Points on a hilly landscape, in no order, each with its height.
A climber steps from a point to whichever of its 2 nearest points has the largest rise for the distance, and stops where none of them is higher. Distance is the straight distance between rows; heights are no part of it.
q_623 h=59.0: [ 90  57  90 145 149 142 180 114 107  95 142 127 160 101 141 149 118 133
 123 140 104 168 110 147 128 103 137 124 122 148 122 115 124 124 152  99
  96 101  96 149  91 149 167 180 128 147 140 131]
q_529 h=23.8: [132 155 148 122 201 110  93 114 141 137 128 104 119  91 150  87 126 116
  87 118 120  84 164 190  61 153 170 118 138 119 156  94 174 137 131 146
 148 148  98 117 137  99  67 127 126  99 161  94]
q_435 h=18.4: [130 214 109 104 170  81 123 134 177 170 119  98 125  87  96 112  94 181
 105 101  97  64 173 179 107 146 131 137  75  78 117  81 143 124  55 205
 118 118 104  90 141 125 130 147 130 121 143 108]
q_412 h=9.4: [117 121 140 125 142 146 151 147 102  95 175 147 107 177 145 146 154 110
 109 108 164 116 141 115 153  74 117 134 174 118 109 146  75 134 171 101
 130 193 178 141 125 170 134  72 138 117 106 112]
q_268 h=8.2: [ 92  90 132 133 158 159 163 143  93 108 162 136 114 143 160 145 131 105
  63 124 153 148 182 115 151  72 102 134 163 112 116 167 111 116 163  96
  97 174 148 111 117 184 142 116 136 125 131 121]
q_185 h=48.9: [ 74 112  68 150 142 119 144 125 184 112 169 135 135 108 149 121 140 145
 122 126 142 114 102 159  88 132 139 124 136 122 141  70 120 152 137 143
 114 125 154 111 128 147 110 133 110 108 126 107]
q_732 h=54.7: [156 111 132 143 157  97  97 110 167 155 118 118 105  75 162 102 124 166
 150 119 112 109 124 167  99 146 191 140  94 128 153  78 168 150 191 142
 136  87 121 127 126  88 107 166 101 111 145 135]
q_424 h=5.8: [103 113 190 157 115 113 128 121 131 127 130 155 111  80 167 114 173 145
 147 118 109 129 180 113 149  71 140 126 131 103 108 127 155 113 176 108
 103 114 129 113  99 121 174 135 117 135  98 166]
q_82 h=71.6: [138  78 153  66 130 125 117 168  87 107  75 129  65 177 145 141 123 129
  99 136 117 172 138  70 188 105 124 174 176 118  98 183 137 100 155  66
  99 109 136 184 113 125 217  98 144 140 135 148]
q_386 h=47.0: [105 106  81 114 162 142 170 126 124  86 168 121 143 145 144 115 138 117
 153 125 136 128  84 150  91 129 167 134 135 169 121 116 100 150 179 109
 128 163 155 146 149 153 114 130  84 108 147  89]
q_809 h=48.8: [133 139 162 173  87 141 128 113 125 145 118 151 116 107 124 156 137 123
 174 128 127 147 129 112 146 136  92 124 104 114 140 125 123 107 117 119
 145  88 128 118 122 153 159 102 129 153 127 167]
q_384 h=19.8: [146 165  91 149 170 100 118 158 167 139 127 150 112  73 122  89  60 196
 178 116  98  86 111 140  99 145 143 133  69 115 155  73 148 160  86 154
 149  97 135 111 144 119 148 147  82 105 177 134]
q_793 h=70.7: [133 125 108  90  96 134 142 129 110 128  87 148 132 181 127 166 143 137
 153 102 129 137  59 117 138 131 181 144 160 157  97 125 104 159 173  96
 148 106  94 170 112  57 144 138 148 155  95 136]
q_557 h=13.5: [124 171 136 133 145 128 152 126 106 102 156 155 141 168 100  78 127 149
 208 133 102 115 129 151 112 186 127 153 103 148 132 102  57 144 146 105
 162 127 162 156 141 191 112  89  83 111 180  97]
q_700 h=43.4: [157 104 209  79  86 121 101  85  94 137 137 121 110 102 140 119 134  79
  60 153 111 159 175  92 167  84 107 121 160 122 145 215 178  93 127 143
 105 153 135 160 118 104 136 141 138 156 139 125]
q_81 h=28.7: [127  82 169 139 126 139 144  90 140 155 121 102 171 124 135 132 120 127
  36 153 171 146 179 170 182  81 123 115 146 137 136 170 146 142 148 129
  59 145 100 125  59 105 127 178 200 139 107 114]
q_339 h=74.7: [120 129 125  67  93 103 122 160 123 106  83 178 117 154  92 165 161 159
 166 122 128 173  82  87 160 110 166 142 160 124 102 123 120 163 176  80
 110 107 111 194  85  64 176 150 148 168  96 141]
q_131 h=74.6: [162 157 153 140 132 100  91 101 151 174 102 129 111  93 138  82 107 138
 118 135 111  80 139 115  90 117 140 117 154  99 147  91 169 111 103 158
 118 155 145  75 162  87 116 102  85 124 139 121]
q_210 h=17.9: [125 130  90 160  83 120 133 142 118 112 106 142 160 128  69 125 110 167
 236 103 103 150  69 106  99 140  83  74  97 128 131 100  73 133  90 123
 160  90 148 160 115 143 144 118 120 129 116 154]
q_790 h=75.0: [156 119 129 119 101 157 118 123  97 118 113 143 129 205 111 147  99  93
 152  99 127  98  64  74 118 117 109 107 163 155  95 137  70 128 108 107
 147 143 153 149 147 120 126  46 138 115 106 135]
q_399 h=62.4: [ 90  86 112 153 118 116 154 124 110  98 140 136 147  80 127 154 164 171
 173 123 115 164 121 140 128 103 149 123 132 129 128  94 123 145 189  94
 112 102 119 170  73 124 157 198 138 152 120 133]
q_650 h=64.3: [139 114 136 103 131 172 149 131  79 125 106 106 139 215 124 203 123  93
  89 128 167 168  95 137 167 152 132 139 152 173 131 163 109 124 181  67
 149 122  86 140 114 134 118 132 157 124 128 120]
q_98 h=15.7: [ 91 102 149 151 166 111 171 125 130 134 150  95 160  94 172 147 166 153
  72 103 129  93 171 195 115 123 170 135 111 129 127 135 116  85 151 147
 139 113  77 113  95 119 120 190 190 128  90 110]
q_117 h=16.5: [ 68 144 136 150 164  94 159 135 162 116 157 125 150 118 150 114 160 174
  82  75 146  52 174 212 115 136 134 124 104 118 135 116  93 102 103 184
 154 120 112 100 111 156 107 146 192 100  85 112]
q_190 h=83.6: [149 140 160 171  96 128 149 114 154 164  81 120 158 150 110 102 113 140
 108  94 149  89 125 133 125  88  85  84 133 132 131 145  98 109  60 157
 168 150 135 110 125 100 130  91 157 129  85 132]
q_696 h=51.1: [153 156 177 111 168  98  89  96 142 162 103 130 107  43 140 101 123 151
 155 152 112 119 163 125 132 151 176 157  75 102 165 112 217 138 150 159
 100 102 112 111 124  94 120 163  85 112 184 139]
q_712 h=75.3: [140 159 170 113 131  91 137 113 135 167 105 112 127  84 149  91 164 138
 119 102 107  97 158 153 113 108 154 112 100 127 132 151 185  98 105 190
 137 146  97  91 127  78 119 163 114 158  96 139]
q_390 h=46.5: [141 111 185  72 129 109 112  49 121 143 120 117 140  75 131 103 127  93
  82 166 103 163 181  93 135 102 148 114 141 124 143 170 186 108 148 157
  73 138 115 128 109  95 122 166  89 143 153 122]
q_75 h=16.4: [146 144  99 136 118 136 112 172  84 102 136 165 115 136  90 137 122 144
 244 126 101 160  82  87  86 174 111 114 113 142 140 106  87 150 127  84
 151 106 173 143 110 158 109 122  90 148 167 147]
q_820 h=67.5: [ 85 125 117 156  90 130 167 175 108  98 119 132 149 130 151 148 149 164
 178 129 130 180 129 128 168  97 117 130 130 119  99 127 118 144 115  68
 128 104 104 176 101 131 200 131 163 135  88 166]
q_76 h=69.2: [ 90  96  51 104 131 146 161 215  87  94 129 133 128 154 149 121 133 132
 149 145 103 214 101 122 130 123 111 120 123 142 104 144 143 102 118  55
 116  97 106 128 123 157 187 159  88 139 138 149]
q_652 h=10.7: [113 112 129 157 104 143 132 135 131 103 168 168  93 150 119 143 127 104
 135 133 130 136 136 102 134 126  88 128 132 112 124 115  83 120 121 104
 132 141 195 122 146 202 127  69 128 107 125 135]
q_321 h=20.8: [130 149  56 150 148 112 138 172 156 116 163 151 111  93 122  81 101 195
 191 117 107 103  91 149  85 165 161 138 106 144 146  72  95 184 132 126
 170 133 170 150 127 120 112 147  75 120 152  95]
q_211 h=60.5: [111 123 107 124 153 173 159 125 108 130 137  98 142 180 137 165 132  84
  81 131 156 156  89 158 119 176 135 136 130 170 140 148 113 112 139  95
 158 139  98 102 137 157  93 149 135 132 131  92]
q_630 h=55.9: [116  77  79 132 142 108 148 106 134 101 152 100 186  39 125 133 133 120
 133 145 106 156 125 140 131 117 135 132  90 135 135 146 149 106 105 167
  93  70  80 138  82 133 179 201 122 164 150 150]
q_614 h=17.4: [ 90 211  94 114 189 124 127 145 159 134 142 130 138 141  74  83 120 147
  69 131 104  84 182 174 123 195 112 133  92  95 139 103 114 132  56 169
 164 151 102 111 127 156  95 114 129  97 171  77]
q_261 h=47.3: [156 125 189 199  75 118 105 105 171 166 118 126 117 119 147 153 146 152
 131 133 169  94 156 141 156 100 124 123 147 106 136  97 105 156 168 141
 113 132 155 125  89 102 117 106 188 123  66 149]
q_831 h=11.7: [ 84 127 125 185  90 103 126 111 168  94 141 171 130 133  95 126 112 158
 159 133 123 105 148 129 137 137  66 109 113 100 145  81  79 130 104 144
 129 105 167 133 130 201 137  83 141  83 143 143]
q_966 h=41.5: [124 109 106 134 105 141 111  95 167 153 113 134 112 136 107 161 153 138
 101 141 158 144  75 110 134 128 151 135 159 150 144  88 149 154 193 117
 127 123 150 107 127  98 121 152 107 146 116 116]
q_679 h=33.2: [177 173 109 106 149  74  64 114 189 178 123  77 125  87 146  90 118 149
  96 145 128  84 169 182 112 151 181 132 112  60 156  71 180 140 122 197
  93 127  94  95 152  64 100 168 110 115 118 123]
q_748 h=49.5: [133  91 122  82 139 125 143  74 111 125 129 125 164  96 121 126  89  69
  74 175 110 180 197 115 153  92 118 118 146 143 101 157 158 123  93 177
  36 142 101 139  97 146 146 181 116 170 137 135]
q_310 h=66.0: [113 133 187 164 153  98 131 103 138 118 116 135 115 109 147 105 125 147
 175  82 105  62 157 183  86 111 141 110 122 121 129  87 120 129 149 145
 148 114 130 127 140 135 113  93 131  94 125 137]
q_479 h=33.3: [120 151 108 164 125 136 106 109 193 142 124 113 129 151 125 140  98 113
  63 141 178 103 110 186  90 169 116 113 164 125 153  96 127 150  99 161
 134 130 130  90 152 126  87 127 146 127 113  96]
q_912 h=22.8: [117 166 139 145 216 126 133 149 145 152 146 106 101  93 150  96 139 160
 115 123 101  70 148 201  97 168 183 173 105 128 150  93 137 138 170 132
 174 143  95 120 120 112  84 139 117 107 147  86]
q_111 h=69.1: [137 111 164 155 137 120 156 119 120 149 101 110 134 120 162 118 143 159
 167  69  99  54 112 191  93 123 174 114 103 148 110 122 111 122 154 162
 176 103 108 142 142  99 117 136 170 124  74 144]
q_72 h=38.4: [131 112 147 133  66 143 133  91 163 101 113  95 168  75 119 149 139 105
 151 184 149 161 135 132 206 121  91 118  78 121 149 203 156 140 110 154
 118 109  76 150 116  94 139 142 135 138 120 174]
q_821 h=65.3: [104  80  74 123 104 141 138 183  81  83 129 135 142 155 119 148 132 116
 194 125 114 191  59 108 109 109 122 105 131 156 111 129 133 141 127  76
 122 112 127 169 120 134 162 139 113 133 137 160]
q_662 h=47.9: [128 159 199 125 135 133 115  89 136 170 100 152  94  80 105 122 161 168
 144 133 111 143 146 106 156 149 157 157  90 116 155 132 182 119 171 121
 136  94 124  94 111  98 140 143 100 154 157 144]
q_536 h=45.5: [150 129 162 125  89 143 110 115 106 134 111 163  88 135 128 150 147 121
 151 114 109 134 101  72 149 121 138 137 154 127 113 137 129 123 145  96
 139 111 142 128 108  96 171  94 123 160 123 157]
q_47 h=71.5: [115 135 106 152  78 136 152 164 127 125 120 111 156 111 130 134 154 160
 195 129 123 179  90 151 170 141  98 114  75 133 130 142 132 104  96 118
 151  60  69 145 104 125 193 151 142 160  88 168]
q_913 h=57.2: [ 93  72  82 152 112 169 165 146 133 104 143 116 154 170 136 176 111 107
 109 132 178 167  95 127 142  90 106 110 135 150 110 125 115 148 139 104
  93 157 134 144 135 157 139 130 155 109 102 129]
q_984 h=66.9: [107 150  91 102 147 146  99 162 107 159 141 172 104 117 118  91 117  99
 128 166 105 177 147  45 105 143 111 144  99 111 112 145 166 101  56 112
 128 141 144  74 177 171 104 131  93 120 151 133]
q_401 h=31.9: [155 121 163 125 134  83  96  78 194 160 113  70 129  91 148 113 160 139
  85 142 148 102 164 196 124 149 168 126  95  97 154 115 162 122 171 201
 106  98  91 107 122  85  90 182 142 129  91 127]
q_351 h=66.6: [164 133 119 124 149 162  87 136 114 139 146 129  85 187  98 126  96 107
 126 136 106  91  78  57 106 159  98 141 162 154 112 115 102 114 115 104
 144 174 181  94 187 140  98  77  84 119 157 103]
q_840 h=62.2: [171 111 103 154 106 128  79 137 143 120 135 152  94 136 101 133  78 118
 150 170  99 106  70  68  89 137 111 128 152 123 145  73 145 126 106 122
 121 147 194 102 189 130 117  99  79 120 173 130]
q_179 h=26.7: [124  66 168 129 166 153 146  74 101 118 108 102 154 130 141 151 111  99
  46 134 152 138 147 167 131  98 134 107 161 156 136 140 143 125 175 115
 100 154 102 134  97 131 114 153 165 130 127 101]
q_492 h=59.1: [167  73 175 118  85 135  85  99 116 122 111 108 124 132 149 139 132  88
 100 127 146 116  94  96 165  64 129 122 180 141 101 163 167 136 149 118
 104 159 144 145 135  71 160  86 147 117 102 137]
q_97 h=64.8: [144  71 169  80 127 129 104 147  71 111 103 114  86 160 155 138 134  99
  74  99 118 126 126  82 173  71 123 150 197 141  91 189 163 103 142  89
 107 155 132 166 128  94 185  88 149 136 134 137]
q_506 h=75.5: [143 129 128 166  63 148 152 119 148 150  97 109 156 129 127 155 140 153
 175 117 143 136  81 150 165 124 131 124 102 141 114 123 110 146 131 138
 163  91  96 157 115  84 156 134 169 157  67 154]
q_952 h=58.2: [124 132 139 145 140 114 131 129 125 128 121 151 104  75 142 130 149 186
 206  93 107 123 123 143 110 145 183 133 101 146 138  94 139 145 199 112
 151  91 130 140 102 108 135 181 114 148 131 143]
q_833 h=57.1: [168  76 122 129 100 124  67 108 116 117 130 146 101 112 118 147 126 113
 160 152 121 129  52  62 109 107 137 123 163 139 146 104 179 140 167 118
 104 132 189 126 147 103 141 116  80 135 164 153]
q_493 h=44.3: [150 110 164 154  67 132 106  82 179 151 107 128 132 121 111 158 162 136
 112 154 178 136 109 126 171 107 134 128 140 124 145 118 138 151 185 139
 118 109 148 125 103  80 131 135 141 142  89 136]
q_467 h=45.0: [103 154  96 128 193 163 156 145 115 131 157 132 115 133 144  85 140 126
 146 143 118 126 104 126 110 165 164 166 110 159 137 121 124 146 135  94
 158 156 133 106 139 152 108 122  78 110 174  87]
q_607 h=14.2: [136 193 124  84 105  93 131  89 141 146 147  78 166 123 135 128 141  82
  98 137 179 136 174 136 109 115 127  76 133 145 149 176 160 114  52 224
 144 146 114 146 112 115 103 166 165 149 102 123]
q_136 h=34.4: [154 190 129 130 113 103  96  91 188 162 114  96 136  98 117 141 103 119
  97 160 155 103 161 173 112 169 129 123 128  86 166  97 166 131  85 210
 111 118 109 100 155  99 103 141 128 145 139 114]
q_452 h=54.1: [115  92  97 149 112 155 165 128 130 103 143 100 171 157 149 182 112 132
 118 118 189 143 107 143 144  79 143 117 160 140  96 112  94 192 186  97
  98 184 135 186 115 123 120 124 197 102  77 118]
q_746 h=36.8: [129  78 152 130  91 147 165  89 158 105 103  67 191  89 125 136 127 128
 128 167 132 158 120 168 193 122 130 135  81 144 127 185 145 140 137 147
 124  88  55 179 101  76 157 165 167 143 116 142]
q_729 h=7.0: [ 70 106 152 155 139 129 155 112 131 125 151 147 140  86 172 128 150 117
  97 125 145 148 193 121 134  79 109 131 142 100 117 135 139 118 135 124
  82 122 125 105 101 167 148 140 136 130 129 141]
q_639 h=18.9: [125 128  86 164  82 106 134 140 126 115 112 149 146  97  91 142 146 174
 223  90 127 131  73 134  98 117 122  97 137 118 123  82  87 165 123 129
 149 117 150 176 116 110 125 145 138 155  88 144]
q_490 h=58.1: [ 97 115  99 130 135 158 156 153 134 117 152 127 157 185 125 162 117  72
  96 152 175 182 131 148 133 165  95 116  99 146 122 151 110 100 104 107
 130 116 118  87 141 208  80 136 149 101 124 113]
q_725 h=80.8: [127  84  94  70 156 132 166 187  78  99  73 119  87 213 135 178 104 154
 104 156 133 188 131 102 183 119 125 160 173 141 101 159 107 102 174  59
  93 132  98 178 119 150 184 131 117 125 132 134]
q_455 h=16.9: [ 66 174  91 125 162 110 171 130 152 128 153 141 150 147 112  89 152 168
  83  99 135  94 169 172 136 191 109 138  89 116 145 124  85 100  66 162
 167 124 116  82 110 183 106 121 146 102 127  99]
q_657 h=44.9: [150 150 214 107 102 142 109 107 120 175  95 156  89 133  97 129 173 146
  95 117 117 134 145  91 177 124 143 150 134 123 137 164 154 105 153 114
 159 109 130  99 113  78 146 117 121 176 119 144]
q_971 h=30.4: [134 110 196 123 111 113 127  69 173 147 115  84 160  95 133 122 166 122
  69 152 166 130 189 171 172 108 138 114 106 126 156 181 149 126 157 177
  94 118  96 120  82  73  97 187 160 137  89 123]
q_48 h=12.3: [ 75 153 127 150 140  98 121 113 163  89 146 164 133 130  91 118 113 132
 146 130 109 104 176 158 128 173  97 129  90 106 145  89 109 126  96 153
 142  96 122 113 151 211 119  95 124  84 179 132]
q_361 h=72.4: [122 103 148 126 126 119 152 111 122 136 112 108 150  85 175  99 147 128
 162  87 102 104 113 169 104 113 177 126  89 150 108 170 167 105 123 166
 132  98  82 127 129  72 157 156 128 136 116 147]
q_583 h=55.2: [184 121 127 131 105 150 106 178  74 151 145 145  89 160 137 132 130  82
  63  93 129 144 154 122 176  91  65 130 138 122 144 209  94 105  80  71
 156 141 167 132 136 168 132  82 213 128 110 142]
q_764 h=21.8: [138 178 108 147 182 123 140 177 162 144 168 124 100 100 134  68  97 204
 163 112  85  48 134 200 104 167 177 173  84 131 127  84  83 164 161 136
 179 136 126 150 132 110 111 140 100 107 134  75]
q_902 h=38.1: [154 129 140 126 101 146  69  87 148 172 106 129 104 136  85 162 124 104
  89 180 146 150  85  73 147 166 118 147 146 145 153 121 176 118 135 124
 124 140 150  84 174 115 106 141 107 152 150 112]
q_999 h=70.0: [160  98 135  74 118 138  99 159  94 137  91 117 112 232 112 202 106  97
  82 128 167 165  91  90 205 129 115 151 167 171 115 183 123 112 164  64
 120 123  96 170 129 117 155 102 172 124 129 129]
q_953 h=63.8: [122 138 125  76 123 139  83 150  82 164 158 139  93 130 134 116 113  71
  82 158 106 192 165  42 107 126 101 143 128 119 106 175 175  83  77 136
 130 159 139 100 182 174  94 144 129 139 136 122]
q_767 h=70.5: [152 139 109 122 127 151 124 140 135 125 124 124 127 221  78 115 100 115
 103 120 137 102  86  82 118 148  74 113 159 162 112 124  50 114 113 103
 164 166 171  99 154 155  95  74  96 115 118  99]
q_560 h=61.0: [107  66  76 122 119 146 155 184  82  63 139 116 151 161 105 182 110 115
 162 127 142 185  89  93 140  78 109 106 148 135  89 118 113 152 162  92
  85 174 138 214 132 150 151 112 136 113 119 145]
q_588 h=24.9: [132  98 167 121 180 115 112  68 130 130 111  91 143 100 157 119 130  88
  70 122 138 119 150 177  67 134 162 107 150 134 144 118 170 122 159 143
 120 135 100 125 114 110  83 151 143 120 151  95]
q_719 h=47.6: [131  90  91  86 143 177 108 172  70  98 150 138 107 198 130 150 118 100
 160 117 115 150  78  60 118 136 126 138 138 180  96 153 140 117 162  75
 103 144 143 124 166 139 126 110  73 131 164 143]
q_705 h=17.8: [123 236 119 126 176 140  96 145 150 165 131 118 128 117  67 128  73 132
  75 144  98  79 190 166 115 158 116 112 112  64 142  78 143 149  61 177
 126 139  82 117 151 109 100 123 132 103 180  87]
q_368 h=14.7: [158 188 140 103 144 152 143 144  72 111 150 172 111 165 122 121 137 133
 217 122 104 128 123  72 117 177 127 150 127 122 110 128  38 138 154  83
 143 131 162 146 111 165 122  74  95 155 156 118]
q_673 h=50.6: [125 110 155 166 100 117 123 115 137 120 131 131 135 123 157 155 148 132
 147 110 162 108 142 129 132  75 149 114 164 112  96  81  92 172 184 104
 115 163 159 165 104 106 113  96 181 105  59 139]
q_7 h=80.1: [180 149 160 164  75 135 144  95 169 172  69  99 139 121 112 123 116 145
 145 125 141  91 105 136 150 117 100 109 115 129 135 149 110 112 101 180
 149 125 117 100 134  72 132 119 124 160  83 145]
q_274 h=69.5: [113 162 117 124 142 108  99 129 148 138 141 172 105 117  98  94 100 111
 103 155  97 120 170  82 103 149 107 135 124  77 132 108 144 108  48 151
 126 153 167  88 176 173 113  94 105  97 169 122]
q_996 h=43.3: [111 152 122 105 184 152 145 136  94 127 133 137 140 175 114  60 133 117
 116 124 104 106 118 137  93 182 124 137 108 158 144 144 116 111  82 121
 179 157 131  99 152 154  73  91  89 105 173  95]
q_413 h=39.0: [149 161 131 125 163 126 166 117 112 118 143 115 149 173 134  79 133 161
 170  89 110  49 101 199  66 170 170 155 144 155 126 120  53 155 168 141
 186 137 153 167 136 111  84 108 117 119 130  90]
q_174 h=55.0: [145 118 170 130 102 126  94 102 114 153 118 136 116 122 145 122 135  86
  87 120 141 110 122 102 114  94 112 109 174 133 128 149 168 107 105 132
 130 166 145 102 154 109 119 102 125 138 116 117]
q_226 h=12.8: [ 83 176 110 141 155 102 145 128 152  89 167 158 136 138  99  64 130 185
 179 132  90 100 161 164 141 175 119 154  86 125 141  87  82 142 135 135
 158 123 131 131 136 201 127 103  89  96 182  93]
q_565 h=73.7: [106  92  66 102 147 160 198 204  76  78 137 112 132 198 147 155 113 136
 114 160 130 202 134 143 160 112 104 131 134 137  94 153  89 103 152  67
  97 131 102 146 138 191 158 139  96 109 124 127]
q_171 h=51.8: [127 130 135 170 102 103 106 108 163 117 131 126 138  62 117 148 156 134
 178 170 142 138 129 127 140 121  99 132 106  93 172 104 168 127 126 181
 110  86 130 110 117 137 147 145 103 151 149 169]
q_899 h=42.0: [133 163 106 140 164 147 136 120 154 143 116 113 132 165  99  86  82 135
 115 114 100  78  97 159  72 194 122 128 120 154 152 110  98 133  99 138
 183 133 118 113 161 118  87 101  98 107 168  88]
q_306 h=54.9: [177 121 158 111 117 158  98 146  58 142 142 146  58 149 141 141 141  79
  69  98 102 143 139  76 157 128  86 144 146 113 132 178 124  92 106  92
 159 137 163 114 153 152 125  93 155 153 127 126]
q_707 h=35.7: [142 165 131 122  97 124  88 101 162 167 128 117 120 125 107 161 114  81
  85 199 167 159 154  93 127 174 113 134 133 111 159 124 179 114  75 176
 106 140 130  87 154 142  89 155 134 153 148 111]
q_491 h=19.0: [132 183  76 134 145  79 120 137 184 139 132 128 140  64 105 111 108 177
 163 129 118  93 132 144 112 142 122 135  78  89 151  82 159 130  57 196
 111  88 129  88 146 137 155 150  94 127 158 146]
q_8 h=51.9: [101 125  93 112 131 109 142  96 155 123 155  98 178  73 144 131 139  84
  81 151 166 154 175 111 113 109 125 111 143 114 109 126 152 131  73 198
  43 121 138 108 106 144 136 182 128 124 134 136]
q_629 h=59.4: [128  82 113 128  95 157 128 191 101 118 147 134 113 175 142 145  97  77
  97 134 144 186 144 106 173  96  76 128 120 124  95 192 117  95 104  75
 113 133 149 133 157 190 150  99 171  98 106 152]
q_367 h=43.9: [144 123 104  51 132 156 115 193  39  79 140 145 103 230 155 174 128 102
 182 125 112 151 104  73 140 150 131 149 148 141  92 175 102 119 170  66
  91 112 118 175 125 147 143  74 112 132 141 146]
q_42 h=70.1: [118 147 126 124  86 102 132 182  96  80 108 183 144 107 114 176 162 164
 207 111 138 164 122  97 156 107 131 131 152  82  88 111  84 177 136  72
 116 143 111 200  89 106 160 133 189 162  72 153]
q_146 h=54.0: [112 126  83 140 139  94 126 110 157  99 153  88 178  53 108 155 153 109
 154 141 149 149 139 137 118 147 119 132  81 116 147 121 158 116  74 198
 101  57 110 122 115 169 149 183 127 137 169 157]
q_792 h=78.1: [158 153 162 138 142  73 118 116 163 156 106 124 114  65 157  68 132 159
 176 115 100  71 154 146 106  97 150 120  93 101 133 105 168 117 118 182
 105 125 131  73 138  94 133 145  83 129 102 161]
q_225 h=71.4: [124 161 131 117 171 109  98 126 130 131 128 162 111 110 121  57  88 123
 119 133  85  81 144 109  83 135 145 120 134 112 144 109 159 139  68 144
 132 170 158 102 169 123  95  80  79  75 192 103]
q_460 h=52.2: [127  91 113 115 145 149  99 140  95 116 137 157  95 114 144 117 120 120
 144 127 108 147  93  46 112 104 150 135 149 161 117 134 180 144 161  80
  99 147 164 107 140 110 159 131  63 136 181 146]
q_663 h=40.5: [153 150 101 126 157 163 151 110 133 153 111 102 131 176 118 108 105 141
 134  88 116  66  65 157  64 191 148 147 159 172 134 113  70 147 143 129
 198 125 127 131 148  95  86 115 111 137 122  99]
q_661 h=65.5: [ 93 129  73 119 136 167 135 192 104 131 147 165 107 131 136 114 145 123
 136 150 110 206 127  76 131 138 103 133 105 121 108 134 136 110 113  71
 136 112 127  74 139 182 142 136  81 144 137 151]
q_120 h=63.9: [170 118 113 105 109 150 125 190  83 115 140 125 114 219 134 190  94  82
 127 124 155 156 103  96 191 113 110 131 144 140 101 173  87 130 135  63
 131 147 125 179 138 163 136  61 193  94 100 140]
q_392 h=20.0: [114 155  83 158 115  95 150 149 161 112 134 164 121  98 105  93 127 204
 207  94 101  97 115 132  87 124 128 107 131 122 125  65  68 161 131 121
 138 134 173 142 123 125 125 140  93 135 113 122]
q_144 h=50.4: [ 85 122  93 139 123  95 120 103 190 116 150 124 163  94 149 120 136 108
  92 138 172 119 142 143  96 119 123 111 138 101 132  89 146 143  82 189
  72 106 154  93 136 141 129 134 134  93 129 135]
q_632 h=14.8: [112 159 155 127 138 110 157 117 125 152 131 110 159 106 151 135 161 114
  65 102 173 131 187 180 112 118 124 105 115 136 157 163 152  98  86 168
 149 139  87 128  91 126 103 179 196 150 114 113]
q_586 h=40.7: [161 129 215 133  73 124 112  73 129 135 129 104 137  81 142 132 135  78
 119 158 147 129 170 129 177  97 100 110 121 111 158 218 163 115 112 165
 120 153 111 149 117  98 117 114 163 129 119 146]
q_613 h=79.5: [139 105 156 148  94 155 133 104 115 129 102 120 168 167 125 119 106 105
 132 100 146 106  86 131 124  95 125  94 142 152 106 142 113 144  90 124
 166 145 134 148 148 102 130  55 174 100  93 142]
q_690 h=59.3: [157 104 128  86  99 159  80 172  63 139 142 147  62 149 143 125 118  85
 102 126  85 178 123  44 146 139  95 153 136 125  93 181 156  82  98  90
 125 123 150  95 182 151 142 106 111 147 131 139]
q_883 h=37.3: [147 157 153 123 157 119 165 131 108 112 125 126 140 172 141 124 174 132
 139  99 141  66 125 168  96 115 167 139 183 140 114 102  55 160 199 124
 175 174 141 152 111 104  79 117 143 133  75  99]

Where does a climber stop that starts at each point below?
q_413: q_8
q_48: q_76
q_460: q_190
q_321: q_76
q_536: q_399
q_72: q_8
q_455: q_76
q_657: q_399
q_401: q_76
